Points, in no order, along strands that fork, close into loops and pass close to each other.
In the rows, zero is written as 128.
Two points are linked if the straight distance between their rows is under 67.4. Some points are linked to none.
robet: [162 171 155 149  74 103  94 152 107 111 218 168 125 158 102 173]
lolag: [112 152 104 157 158 104  98  95 100 148 136 166 119 142 169 127]
tega: [124  65 130  95 127 173 203 148 135 162 114 103 133  83 126 110]
Lata: [106 151 104 116 111  99 119 135 151  93 122  93 122 169 121 128]
rosu: [145 160 176 150 131  88  91 177  87 116 178 202 130 146  91 121]
viga: [118 134 108 145 140 101 139 124 131 125 103 117 123 132 149  96]
Fad: [ 93 168  82 130 143  69  95 116 126 146 140 122 116 168 170 149]
fatu: [148  74 181 109 112 222 136 132 153  91 132 136 132  83  82 141]
tamo: [116  57 147  90 131 146 202 158 128 180 112  84 137  84 120  94]
mazi: [143 170 146 116  84 111  92 139 132 100 193 119 130 178 108 180]
lor: [163 120 188 133 105 182  99 150 121  96 163 167 120 126  81 132]
Vubo: [139 116  95 111  95 154 143 111 164 108  63  59 127 136 109 113]
kemor: [142 101 121 125 121 182 142 102 154 106 100 104 128 104 123 122]
Pag: [122 124  96 141 137 116 149 109 136 135  93  92 126 126 154  94]
Gifo: [116  96 156 129 159 116 159 159 123 157 128 153 147  75 129 104]
relo: [152  88 163 110 102 210 124 126 161  80 101 120 131 101  74 133]
mov: [128 178 124 152 146  79  91 128  84 137 169 184 125 157 139 139]
sidad: [145  97 118 113 108 167 165 121 165 113  62  62 132 116 114  99]
kog: [159 172 162 154 106 104  97 158  92 110 203 193 126 162  97 144]
fim: [112 134 118 154 174  74 179 127 105 166  97 131 138 105 177  88]
Kad: [127 134  76  98  91 166  99  92 168 120  74  78 134 151 114 167]
zerer: [128 143  86  96  93 168  79  92 157 138 101  98 127 161 123 190]
Duda: [116 134 121 123 115 128 109 138 138  87 121 115 118 153 111 118]
peta: [145 175 150 131  88  96  97 150 118 103 206 141 129 174 103 169]
guka: [129  93 127 127 144 136 192 135 127 154 102  97 134  92 156  91]
mozi: [129 146 119 163 170 122 107  82  90 156 149 188 124 119 173 133]
pafuv: [118  68 158 100 123 126 181 169 139 165 103  82 141  84 111  87]
dadak: [140 154 132 111  85 143  89 113 134 109 166 117 125 172 104 177]
tufo: [151 139 126 113  88 183  83  91 137 117 134 121 118 158  97 178]
zem: [147 158 108 155 139 131  70  91  92 175 173 181 101 145 166 163]
mose: [137  85 143 114 114 154 160 153 163 118  83  74 124  98 102  92]
Lilid: [108 144 120 152 154  85 124 142 114 120 113 145 125 130 139  98]
kepev: [118 175 154 129 111  70  97 168 111  92 182 136 135 180 115 147]
sivor: [150 117 131 114  97 196  98  90 144  91 109 117 123 134  93 154]
paz: [106 149 113 154 162  60 164 144 111 154  87 121 133 124 163  77]
kife: [ 95 169  90 111 120  84  93 117 143 125 141  98 124 179 152 165]
tazot: [112 172 156 139 163  41 105 179  98 116 142 186 134 159 108 117]
bes: [136 152  94 102 107 163  76  93 148 157 117 117 120 165 139 195]
fona: [141 106 103 127 124 176 128  77 149 123 102 110 120 113 140 134]
sefe: [116 120 109 144 179 105 194 115  98 174 116 148 138  89 179 108]
Gaguf: [134 101  93 134 147 164 148  66 137 148 107 113 121 101 170 137]
Sakiv: [113  91 139 117 155 118 193 157 116 173 118 133 142  79 142  99]
Rufab: [131  64 181  98 125 212 148 142 143 122 156 160 136  70  93 141]
sapum: [139  91 117 126 137 150 190 116 131 148  95  77 129  97 157 101]
sus: [116 110 167 140 155 111 135 163 127 134 129 162 143  80 118 103]
vurub: [ 89 164 109 125 135  59 117 153 134  94 131 104 132 173 134 124]
Kimob: [120 118 113 152 165 124 161 107 115 141 121 141 133  98 167 106]
pigus: [106 166  96 149 150  87  88 100 103 150 141 156 113 158 168 141]
gepur: [133 128 125 113 100 166 106 121 149  83 113 109 121 152  92 137]
Pok: [131 161 173 151 159  78  96 164  88 127 154 203 131 136 110 118]
nota: [143 148 123 166 161 127  93  82  80 168 170 198 120 120 172 143]
kanir: [125 127  80 130 121 120 140 104 153 135  80  70 115 141 153 101]
pagu: [135  63 144 102 124 190 192 141 150 137 115 104 133  77 111 118]
Vasa: [114 138 151 149 168  83 133 158 115 136 118 166 132 106 133  95]
pegab: [145 173 118 159 135  97  79 110  80 160 191 182 114 154 150 156]
dukit: [104 161 137 118 120  70 105 173 130  86 148 119 133 177 116 131]
mar: [124 127  84 105  91 151 122 102 173 102  73  68 133 153 108 142]
fikot: [129  70 151 102 129 198 178 141 144 129 136 138 135  69 109 128]
nud: [127 117  99 144 147 142 139  75 126 144 120 127 121 104 173 123]
Vora: [145  92 140 118 112 187 145 120 160  95 103 105 129 101 103 121]
devi: [119 184 152 138 139  47 102 171  96 106 172 172 140 172 117 135]
sav: [121  82 155 118 127 122 167 173 149 142  98  86 134  89 116  86]

A fork is a point with three links, a tip a point with one. Leave the first point through the second and follow the links. Name the first fork or tip that comes.
Sakiv, Gifo: kanir
sidad, Vubo: bes
nota, zem: mov
tufo, sivor: kepev
sivor, tufo: peta
Vasa, sus: sapum
nud, Kimob: paz

How many points has the smallest loop of links through each point below? Write - if it is on no loop.
gepur: 11
Vubo: -
peta: 8

A tip is a point with one link. Name the tips that can be reached along the links from each point below, in the order of the rows.
Gaguf: paz, bes
Pag: sapum, kanir
pegab: mov, kife

Name the points in between on the shortest way along the links from the first point to the second, in order.
vurub, peta: dukit, kepev
Vubo, tega: sidad, mose, sav, pafuv, tamo
dadak, tazot: mazi, peta, kepev, devi
sapum, viga: guka, Sakiv, Gifo, sus, Vasa, Lilid
